The views of a scene show one set of named points, each view turned or mirrored, and shifted as a whole, with a little noise and some points left out.
(in the rows, 128 means zero)

Scene 1
View 1
J966: [122 130 124 147 152 110 151 109 120 133 142 102 131 133 140 143 120  96
 103 123 129 135 150 120 131 139  96 106]
J183: [103 177 151 119 133 111 124 153 100 129 136 110 149 133 131 175 146 141
 118 112 127 138 121 128 151 109 106 116]
J463: [122 147 119 168 133 123 164 121 133 158 142  78 144 133 120 155 116 131
 106 120 133 132 122 114 130 130 107 111]
J735: [124 147 116 183 122 134 169 118 141 175 137  65 150 133 108 159 114 141
 104 113 135 128 106 112 131 129 113 120]
J604: [ 99 166 141 109 142 112 113 146  92 127 132 113 145 139 134 176 151 122
 118 105 120 139 132 127 151 115 110 121]
J805: [118 152 126 155 133 118 157 129 126 151 142  81 147 131 123 158 120 138
 108 120 132 133 120 118 134 128 109 108]
J298: [112 150 127 125 154 114 130 128 107 136 146  89 143 142 133 161 126 125
 110 117 118 146 135 110 144 130 116 109]
J838: [128 145 119 186 121 125 179 120 145 165 139  75 144 126 114 151 111 138
 102 125 143 121 113 119 126 129 102 112]
J401: [130 139 119 179 127 125 175 113 141 162 142  79 141 130 120 147 110 124
 103 124 139 130 124 119 125 134 102 111]
J642: [126 139 129 164 139 109 171 119 131 141 146  94 140 126 133 145 109 124
 105 130 138 134 135 121 129 135  93  99]
J994: [119 144 120 182 107 139 164 117 133 169 113  87 144 135 106 160 138 106
 106 107 146 120 110 130 134 121 102 138]
J595: [126 133 112 170 137 128 163 111 133 160 140  78 141 137 121 148 114 118
 104 119 131 132 124 115 130 136 110 116]
J417: [116 170 140 187  81 133 168 147 131 172 105  97 150 125 100 173 147 130
 112 103 159 111  88 152 134 102  91 144]
J665: [122 148 131 138 164 104 153 125 122 129 164  85 143 131 142 150 107 141
 109 135 124 147 142 107 135 138 106  83]
J914: [120 160 149 158 118 100 163 145 121 130 133 119 139 118 136 156 129 124
 113 125 150 128 125 148 137 120  80 110]
J327: [110 145 126 150 124 131 137 123 112 150 119 104 142 142 120 163 144  97
 107 100 134 126 127 128 137 120 103 135]
J978: [119 155 135 159 128 112 162 134 124 145 140  94 144 125 125 157 119 135
 109 125 141 130 120 126 132 124  97 107]
View 2
J183: [165 150 129 121 126 154 143 128 142 173 120 123 116 134 106 145 144 132
 153 101 127 139 128 104 140 159  89 119]
J463: [129 149 136  91 102 143 159 106 157 171 140 109 142 133 110 146 145 132
 115 117 105 120 129 105 107 137 108 127]
J595: [125 153 128  93 100 142 161 104 155 177 147 107 147 135 109 142 140 129
 110 118 104 126 131 102  96 126 114 130]
J665: [138 136 143 126 122 131 132 117 152 167 138  86 130 129  91 150 134 129
 121 109 151 114 145 100 104 146 102 131]
J401: [121 146 137  84  91 143 162 101 157 167 144 106 144 133 110 142 145 132
 116 121 100 110 128 108 102 130 113 136]
J327: [150 170 110 110  93 146 158 118 139 179 138 134 134 147 116 139 137 131
 146 111  97 160 117 102 121 125 114 125]
J735: [124 146 136  73 110 155 175 100 164 178 139 115 148 129 117 147 154 130
 108 117  85 118 122 107 107 141 100 125]
J642: [129 143 140 102  86 138 148 111 149 160 141  98 132 133  98 139 140 139
 126 113 121 107 135 109 105 133 119 136]
J978: [140 144 137  97 100 149 153 117 149 162 129 114 128 133 107 141 147 138
 137 110 110 116 128 108 122 145 105 131]
J994: [134 161 117  74  82 152 174 106 147 173 138 132 143 144 126 137 150 136
 128 116  71 140 113 109 116 122 112 128]
J838: [124 141 145  72  92 150 169 103 161 162 139 109 143 130 113 142 153 135
 116 118  90 104 124 110 108 137 108 132]
J298: [149 153 124 133 130 136 139 122 146 183 136 106 132 135 100 149 128 123
 129 108 135 144 136  97 113 141 100 124]
J805: [139 147 136  98 115 147 156 112 154 174 133 110 135 130 107 147 144 131
 124 112 112 123 131 104 112 144  99 128]
J914: [153 146 136 105  79 149 145 121 136 150 124 120 111 138 101 137 150 149
 167 103 118 114 127 111 136 145 113 132]
J604: [171 164 111 141 126 146 136 135 134 182 125 127 115 142 108 144 131 129
 161  97 131 167 126  95 136 148  96 114]
J966: [139 154 125 123  88 128 137 115 141 165 149 101 133 143  96 139 124 133
 136 112 135 130 137 100  99 119 132 140]
J417: [140 158 126  46  69 180 191 111 146 163 124 155 128 139 134 133 175 150
 155 112  44 128  97 121 148 140 100 122]
View 3
J805: [135 130 134 105 103 110 112  97 131 129 146 137  93 142 137 129 133 143
  94  86 146 151 127 127 123 111 126 107]
J183: [149 136 133 110  99 133 114  93 146 131 159 122 115 129 145 122 124 139
  94 115 147 170 115 131 111 125 105 130]
J914: [152 141  98 111 108 126 112  85 122 126 143 135 106 113 135 133 133 131
 113 102 133 136 121 151 126 132 109 142]
J994: [132 155 106  98  98 126 128  98 123 145 156 119  57 124 131 126 144 158
 102 100 150 129 136 148 131 108 139  80]
J604: [157 144 155 106 109 153 123 112 157 132 159 116 117 121 158 127 123 145
  93 133 156 174 109 137 118 129 113 143]
J665: [146 111 158 102 119 101 104 104 129 117 126 157 117 148 149 139 123 130
  98  83 149 156 118 119 131 112 129 140]
J327: [141 155 131 100 108 143 132 111 136 140 157 118  77 115 148 129 136 152
  99 122 156 144 127 152 129 114 138 109]
J463: [132 131 127  99 102 105 114  97 123 135 143 139  80 141 133 131 136 146
  99  82 149 143 131 130 129 103 137  98]
J417: [133 164  66 112  78 133 123  75 128 151 178 103  64 116 120 112 143 158
 105 107 137 138 133 152 117 122 103  76]
J838: [126 131 108 102  97  97 112  86 113 132 141 142  74 142 127 127 137 142
 101  73 141 133 135 131 130 104 129  88]
J298: [143 128 165 100 114 125 117 113 141 128 142 137 107 139 149 133 127 142
  92 104 158 165 116 125 126 114 133 129]
J978: [140 132 115 106 104 114 114  91 126 129 145 137  93 132 137 127 132 139
 101  90 141 144 126 135 124 116 118 115]
J966: [144 136 144  94 128 118 124 118 120 123 124 149  96 122 151 147 134 133
 105  98 151 132 130 144 142 113 153 136]
J595: [130 134 137  95 110 106 121 107 120 133 137 141  74 140 138 136 137 148
  96  85 153 138 135 135 135 101 150  94]
J401: [128 132 118  98 108 101 116  94 113 132 137 144  73 139 130 133 137 142
 103  75 147 131 138 136 134 101 142  93]
J735: [123 132 120 103  94 101 119  92 121 141 149 133  64 152 124 123 138 155
  94  79 149 145 133 126 126  99 133  72]
View 4
J914: [112 122 130 100 147 111 136 101 125 118 118 140 123 137 132 135 113  93
 138 132 151 126 121 130 133 125 127 112]
J735: [116 115 134 104 154  66 119 121 150 143 110 138  92 129 137  93 148 106
 115 160 134 108 167 131 122 158 149 123]
J401: [114 120 123 118 160  73 123 101 148 140 116 144 103 122 142 104 149 107
 119 145 141 118 156 137 131 144 145 133]
J966: [120 129 127 112 157 106 107  65 149 141 125 146 131 109 123 120 140  94
 128 122 141 131 133 143 132 132 143 150]
J838: [114 116 125 118 160  66 128 114 144 135 116 143  96 128 144 102 143 107
 116 154 144 111 160 133 131 145 145 124]
J642: [110 121 110 134 164  90 115  80 136 135 130 145 113 117 134 122 141 105
 125 129 157 122 135 144 144 125 137 137]
J665: [110 115 129 123 148 102  72  80 128 153 140 131 126 134 116 105 131 100
 127 126 159 107 134 152 143 139 142 141]
J463: [117 117 130 110 153  81 114 104 143 143 118 141 105 126 133 101 144 102
 119 146 138 116 156 137 126 150 147 133]
J417: [121 120 145  69 143  85 175 145 140 118  89 143  92 142 149 118 122  95
 130 168 124 123 151 107 108 149 138  95]
J604: [125 127 166  61 120 138  90  92 133 140 113 128 138 143 102 118 106  82
 137 129 130 126 122 133 115 154 141 134]
J595: [119 121 130 111 157  81 113  93 156 146 115 143 106 115 132 100 151 106
 117 143 133 122 159 137 128 149 150 144]
J978: [110 118 132 104 149  95 118 106 132 134 121 134 109 136 133 112 127 100
 129 141 145 113 137 134 131 139 137 122]
J994: [125 128 139  88 153  82 153 115 156 132  99 148 102 119 140 112 143  97
 123 157 119 130 157 119 110 149 148 127]
J805: [116 118 136 105 146  90 102 106 135 143 122 135 112 137 129 101 134 103
 124 142 142 111 147 137 127 151 142 128]
J327: [128 132 148  75 142 110 129  96 157 135  99 144 123 118 122 120 132  88
 128 139 118 137 143 122 113 153 148 134]
View 5
J642: [137 129 108 135 140 139 128 130 118 132 141 151  97 149 121 132 105 130
 137 140 149 149 154 124 144 101 159 125]
J327: [165 111 103 144 158 139 136 120 135 149  83 156 111 147 101 121 111 128
 157 129 137 134 154 117 126 125 128 107]
J604: [129 111 110 158 168 137 135 124 167 167  79 152 148 141 115 107 124 143
 154 128 119 134 151 139 130 111 122 113]
J994: [187 121  95 138 149 145 136 129 121 128  99 149  78 138 103 127 103 134
 158 143 158 135 153  97 121 134 142 109]
J805: [147 128 107 134 152 148 142 140 141 141 117 145 103 132 132 130 108 146
 141 150 147 144 150 123 126 103 146 123]
J735: [174 129 100 122 150 160 150 144 134 127 118 140  72 125 130 137  94 143
 145 162 160 137 154 105 111 113 148 118]
J838: [168 132  98 127 140 152 139 141 120 121 134 141  76 127 129 134  98 142
 144 157 163 144 151 107 124 110 157 125]
J978: [142 129 107 135 148 145 137 136 138 139 127 145 106 136 132 128 108 142
 137 150 144 145 149 126 131 100 151 127]
J665: [109 130 120 128 150 144 137 140 142 150 137 146 121 145 141 134 110 141
 123 141 133 151 155 141 136  75 154 130]
J914: [142 124  95 171 138 123 117 120 128 128 121 146 118 136 116 104 128 140
 156 148 143 146 142 127 154 121 154 130]
J183: [134 120 104 157 158 139 134 134 160 149 100 143 135 126 130 106 124 152
 153 151 130 136 146 137 130 110 134 126]
J966: [127 121 117 134 148 135 126 125 121 147 124 156 112 165 111 136 106 118
 131 121 137 149 160 128 147  94 150 113]
J417: [206 120  77 166 142 139 134 126 133 116  91 137  85 109 107 102 120 155
 182 166 165 129 139  98 123 152 140 120]
J298: [124 123 118 132 159 147 143 136 153 159 104 151 126 145 126 131 111 138
 135 134 127 141 157 135 128  93 135 117]
J463: [154 128 105 128 151 151 142 139 129 133 122 147  89 137 128 136 101 137
 141 149 151 140 155 116 121 105 150 121]
View 6
J298: [126 133 147 131 107 112  88 100 148 171 134 115 155 140 107 123 114 123
 128 114 149 125 126 103  88 156 116 123]
J966: [127 121 132 141 114 113 112  84 165 147 128 123 145 145 102 116 100  96
 154 112 148 128 137  92 110 142 111  98]
J417: [129 132  61  98 146 168  64 115 160 118 107 129 110 144 113 126 141 143
 153 161 139  85 131 129 118 141 131 142]
J642: [117 113 136 138 114 135  97  93 167 140 115 113 140 152 105 122 122 107
 159 128 152 108 137  97 116 145 106  98]
J595: [117 127 114 136 121 134  94  98 156 132 128 120 136 150 103 116 128 119
 158 115 163 112 148  93 103 168 104 113]
J665: [111 118 172 144 102 119  88  96 159 168 120 100 160 149 108 129 117 110
 142 120 153 121 126  93  97 153 100 101]
J735: [109 127 104 127 124 157  74 108 148 130 122 113 129 155 104 120 146 131
 161 130 166  96 151  96  99 180 105 123]
J604: [145 148 144 110 108  97  86 104 150 190 131 124 158 127 112 130  93 133
 106 123 123 136 102 122  83 131 138 141]
J401: [112 117 115 133 122 146  91  95 158 128 121 116 130 153 103 119 133 114
 167 126 163 104 148  92 113 163 102 105]
J463: [113 125 119 131 119 141  84 103 154 137 120 114 136 153 108 122 132 124
 158 126 161 105 144  96 104 165 106 113]
J914: [129 115 129 119 125 135  81  99 169 145 103 115 138 140 111 130 112 114
 148 149 130 102 115 120 124 114 125 111]
J183: [128 134 137 113 114 126  71 110 155 170 116 112 151 140 116 134 116 135
 125 140 133 113 110 119  96 136 128 132]
J838: [107 117 114 131 127 155  78 103 157 126 114 113 127 158 106 123 141 120
 165 135 159  95 148  96 115 163  99 109]
J994: [127 133  74 117 134 144  88 102 157 119 125 133 118 147 104 116 132 129
 158 128 152 106 147 107 113 157 120 128]
J327: [138 142  93 114 126 122  95  97 157 143 131 137 130 136 103 120 112 126
 139 120 139 125 135 112 101 145 129 135]
J805: [112 119 135 130 119 146  75 105 158 147 113 106 142 151 113 126 132 124
 151 135 154 101 131 103 107 152 107 114]

Which points are out of place in each view (at most two, in the order of its rows)? Write none if all are in place.
view 1: J183
view 2: J417
view 3: none
view 4: J642
view 5: J978
view 6: J604, J805

Scene 2
View 1
J571: [120 104 114 145 132 139 132 127 175 112 155 144 143 114 106 127 145 116
  92 110 149 154 132 119 124 122 147 126]
J600: [110 127 125 118 172 127 126 145 191 116 178 163 123 120 115 149 162 147
 117 123 129 140 135 105 129 112 175 144]
J167: [120  94 123 134 137 137 134 129 177 112 187 156 147 114 114 120 162 115
 108 129 152 145 130 101 128 138 158 131]
J54: [118 156 131 105 157  99 107 134 183 125 145 165 136 114 118 163 157 116
 128  96 130 151 157 118 105  93 137 147]
J868: [132 124  99 138 136 132 118 119 166 121 146 150 145 104 104 148 124 106
  84  98 119 157 138 137 125 114 144 137]
J503: [115  97 102 168 122 153 136 116 172 107 118 113 133 111  96 124 118 127
  56  94 152 168 127 143 125 108 136 117]
J446: [129 142 103 122 153 122 111 125 172 124 147 160 138 103 110 162 131 113
  98  96 108 154 146 133 123 109 147 144]
J87: [124 156  97 127 159 118 107 128 173 124 121 147 127 108 104 176 118 128
  87  82 100 157 148 144 121  89 143 145]
J499: [110 112 115 146 139 138 131 128 181 109 133 128 129 117 102 133 141 133
  83 102 149 159 133 130 119 105 143 125]
J883: [112 135 122 117 170 121 120 140 188 117 161 158 125 119 112 156 156 138
 115 112 129 146 141 114 121 104 160 143]
J936: [102 101 121 146 153 149 142 140 191 104 160 133 122 122 105 127 156 154
  90 119 151 150 123 116 129 114 169 127]
J887: [100  87 120 167 129 155 145 130 184 101 131 112 125 122  97 112 145 148
  70 108 172 163 119 128 126 108 147 112]
J17: [126 103 111 140 132 137 128 123 170 115 161 150 148 106 108 128 143 108
  92 112 138 154 133 121 128 127 147 130]
J840: [121 114  90 151 147 150 130 127 173 114 142 130 126 112 101 145 120 139
  67 101 122 152 123 138 137 114 160 133]
J170: [119 113 108 145 137 139 127 123 174 114 142 139 137 109 104 138 135 120
  82 100 137 160 134 131 125 112 144 128]
J177: [119 121 102 142 148 137 124 129 177 118 140 141 132 111 104 148 129 130
  81 103 126 156 133 133 129 109 149 134]
View 2
J840: [153  96 117 151 162 109 137 118 124 110 110 134 122 133 142 129  67  98
 124 140 112 161 118 140  93 132 113 146]
J499: [141  90 112 132 142 112 129 105 125 116 110 140 120 125 133 125  82 100
 125 141  97 136 132 148 106 141 128 135]
J17: [138  99 120 135 147 108 148 123 117 114 111 136 105 125 125 130  97  98
 131 139 108 135 126 141  89 124 113 161]
J170: [143  96 116 133 144 107 141 117 116 117 103 137 114 122 127 129  88  95
 128 141 107 140 123 145  98 125 115 148]
J571: [138  93 117 125 136 101 144 119 115 122 105 137 107 120 120 130  99  92
 129 141 105 130 126 144  94 120 115 153]
J87: [151 120 131 162 190 151 112 127 130 106 141 144 132 126 135 128 105 129
 125 155 118 156 142 136 119 136 119 145]
J167: [136  93 116 116 125  87 151 126  98 130  90 133  99 116 115 133  99  74
 129 142 109 129 114 145  92 100 105 156]
J868: [144 109 126 151 164 124 140 128 122 110 125 139 110 129 126 128 106 115
 131 142 112 143 135 138  93 127 111 165]
J446: [146 118 131 150 176 137 126 135 117 116 126 142 116 119 121 132 117 115
 127 152 120 145 133 136 110 118 111 157]
J883: [150 111 124 129 158 132 102 128 102 135 110 146 125 106 115 138 112  93
 122 157 117 135 126 141 139 103 114 132]
J887: [138  69  98 120 116  86 138  88 123 119  94 134 121 129 140 124  59  85
 126 133  89 133 123 152 100 151 136 127]
J177: [147 103 120 147 157 116 131 119 123 114 114 137 120 124 130 129  88 104
 124 144 110 147 128 143 102 128 120 146]
J600: [154 107 123 125 155 120 105 130  93 143  98 143 124 101 112 144 102  79
 120 158 124 143 115 146 138  90 107 129]
J54: [144 118 134 129 165 152 100 126 114 131 131 150 120 101 106 133 144 116
 126 162 113 120 151 142 143 111 121 137]
J503: [139  79 106 143 139  99 153  99 140 102 113 134 116 138 147 118  66 106
 130 129  90 141 132 149  79 163 134 146]
View 3
J887: [ 89 166 124  84 144 133 134 134  97 175 136  73 112 125 122 147 136 159
 108 107 179 110 110 167  94 100 104 135]
J167: [ 73 187 133  75 149 121 135 107 110 140 171 128 150 131 121 131 129 144
 129 124 183 117 149 128 119 117 113 124]
J868: [117 159 114  87 120 115 107  96 114 134 156 120 138 138 137 147 119 125
 125 136 171 109 143 181 125 122 142 138]
J503: [112 152 116  77 124 123 117 119 106 161 139  71 104 131 131 155 123 150
 109 120 183 105 120 198 105  99 128 146]
J170: [108 160 115  89 127 121 114 111 107 143 149 109 132 131 131 145 125 134
 119 124 171 109 132 174 116 118 131 135]
J17: [103 167 122  79 131 117 118 103 111 141 160 112 134 134 129 143 121 138
 122 132 179 110 143 168 120 115 130 137]
J840: [121 148 122  86 128 126 119 107  91 161 145 104 130 139 132 158 124 138
 126 129 169 117 129 189 131 127 120 126]
J499: [102 162 116  96 131 127 117 120 104 149 140 101 132 130 132 145 133 138
 112 117 164 109 118 166 107 114 124 136]
J883: [105 167 115 116 134 126 114 110 101 137 147 149 171 131 128 137 140 121
 122 117 145 120 124 136 124 144 120 119]
J600: [ 98 167 125 111 142 132 124 109  90 145 152 153 178 135 124 138 141 123
 132 116 148 123 131 127 132 149 108 109]
J936: [ 91 167 129  92 147 135 134 126  87 168 143 110 144 128 122 144 140 144
 121 111 167 119 120 146 117 124  99 116]
J446: [123 159 112 102 117 115  99  96 110 126 153 141 153 139 138 143 121 115
 122 134 157 113 141 170 132 136 146 132]
J87: [144 145 101 118 106 118  90  99 105 130 135 134 152 138 144 154 127 107
 119 129 141 108 124 189 129 142 150 135]
J54: [116 167 104 130 118 118  95 104 119 115 142 155 171 132 137 135 133 108
 115 123 139 108 124 147 117 142 145 132]
J177: [115 156 117  95 126 122 115 107 100 146 147 115 139 136 135 150 126 133
 120 128 165 114 130 174 126 126 128 132]
J571: [ 91 171 121  80 137 118 125 111 111 143 156 112 135 131 125 138 126 141
 119 126 177 109 139 156 111 113 120 135]
View 4
J446: [120 140 127 138  99 126 129 131 164 134 139  90 130 127 143 166 113 143
 127 147 132 159 129 115 142 121 138 124]
J883: [122 124 117 124  77 124 112 142 157 124 127  98 145 156 135 157 113 145
 130 133 153 155  97 111 150 112 144 138]
J499: [128 126 139 137 128 117 123 141 152 114 146 111 141 142 114 174 112 119
 129 114 128 126  97 132 136 114 123 146]
J17: [125 139 143 134 133 124 117 137 161 126 152  92 135 121 121 161 104 130
 141 113 123 138 110 114 140 121 134 147]
J170: [125 133 137 137 129 118 125 140 156 123 147 102 139 130 121 169 110 125
 133 121 126 133 107 125 137 119 129 142]
J503: [127 130 151 147 168 109 139 138 152 115 159 114 135 126 106 183 111 104
 131 109 110 112 101 142 132 115 109 141]
J600: [115 120 114 113  78 120 102 146 161 118 129  95 148 156 134 148 108 141
 142 130 160 156  79  96 153 103 153 144]
J868: [124 143 138 140 127 125 130 133 165 130 151  88 131 117 132 166 109 132
 135 134 121 146 127 118 138 123 133 131]
J87: [119 138 121 149 103 110 146 129 157 129 132 104 128 133 144 179 123 135
 119 166 134 159 135 132 143 116 128 103]
J167: [126 127 141 116 112 140  89 145 162 127 150  83 144 135 118 143  96 141
 149  91 135 135  86  94 143 117 146 176]
J887: [129 115 146 130 154 107 122 150 147 106 153 122 146 149  95 175 109 104
 134  92 126 104  70 134 133 108 114 161]
J571: [128 130 143 131 129 129 110 141 159 124 151  97 138 130 117 159 103 129
 138 104 125 129  98 115 137 122 133 159]
J936: [121 116 126 123 121 107 120 149 157 110 140 109 149 154 116 163 109 121
 138 117 144 131  71 117 146 104 131 142]
J840: [114 133 136 137 148  99 140 138 165 115 152  98 139 125 123 165 109 115
 143 136 127 136  95 120 142 104 129 124]
J177: [120 132 131 136 125 113 131 139 159 121 144  98 138 132 125 168 112 125
 135 135 132 140 105 120 141 113 131 130]
J54: [132 127 119 131  57 141 110 132 151 135 121 103 133 155 143 171 123 156
 114 137 145 161 130 124 140 130 136 139]
View 5
J170: [130 119 120 135 110 140 135 135  84 130 101 120 164 166 114 141 121 131
 118 131 153 153 140 114 132 116 124 103]
J600: [128 113 118 109 126 151 146 122 120 119  91 154 148 186 132  94 119 141
 119 140 133 191 153 121 167 111  84 100]
J868: [120 121 114 132 120 146 140 131  81 136 106 119 160 159 119 126 135 136
 132 122 159 137 122 116 140 115 129  95]
J499: [137 112 121 133 105 138 130 135  87 129  96 120 166 166 112 147 112 127
 110 137 151 164 150 114 124 119 117 110]
J177: [129 115 127 134 114 146 134 129  89 128  97 125 156 159 123 131 126 131
 120 130 149 149 143 116 138 118 114  99]
J17: [128 121 122 130 118 141 140 136  84 124 104 126 168 175 115 141 131 137
 117 128 150 152 133 116 142 109 133  95]
J840: [128 112 150 142 112 142 128 131  84 119  87 122 153 157 120 136 133 132
 112 126 148 136 153 113 137 116 116  97]
J936: [142 110 140 129 110 141 135 136 102 107  90 138 160 187 115 136 114 134
  99 140 134 184 171 116 144 109 101 110]
J571: [136 122 117 127 114 138 139 139  86 121 105 127 171 186 109 145 123 135
 112 133 146 169 139 117 142 106 128 100]
J167: [135 127 116 116 124 140 152 144 100 111 110 147 174 212 112 131 126 145
 112 135 135 192 140 124 161  94 132  95]
J54: [121 118  68 102 122 155 148 119 113 161 109 132 154 164 129  92 111 129
 147 140 158 183 118 121 144 130  89 104]
J446: [114 119 103 124 122 154 141 122  92 145 101 126 152 153 131 105 132 136
 139 127 156 144 117 117 148 119 110  93]

Which points are out of place in each view (at most two, in the order of its rows)? Write none if all are in place.
view 1: J17
view 2: J170, J167
view 3: J54
view 4: J936
view 5: none
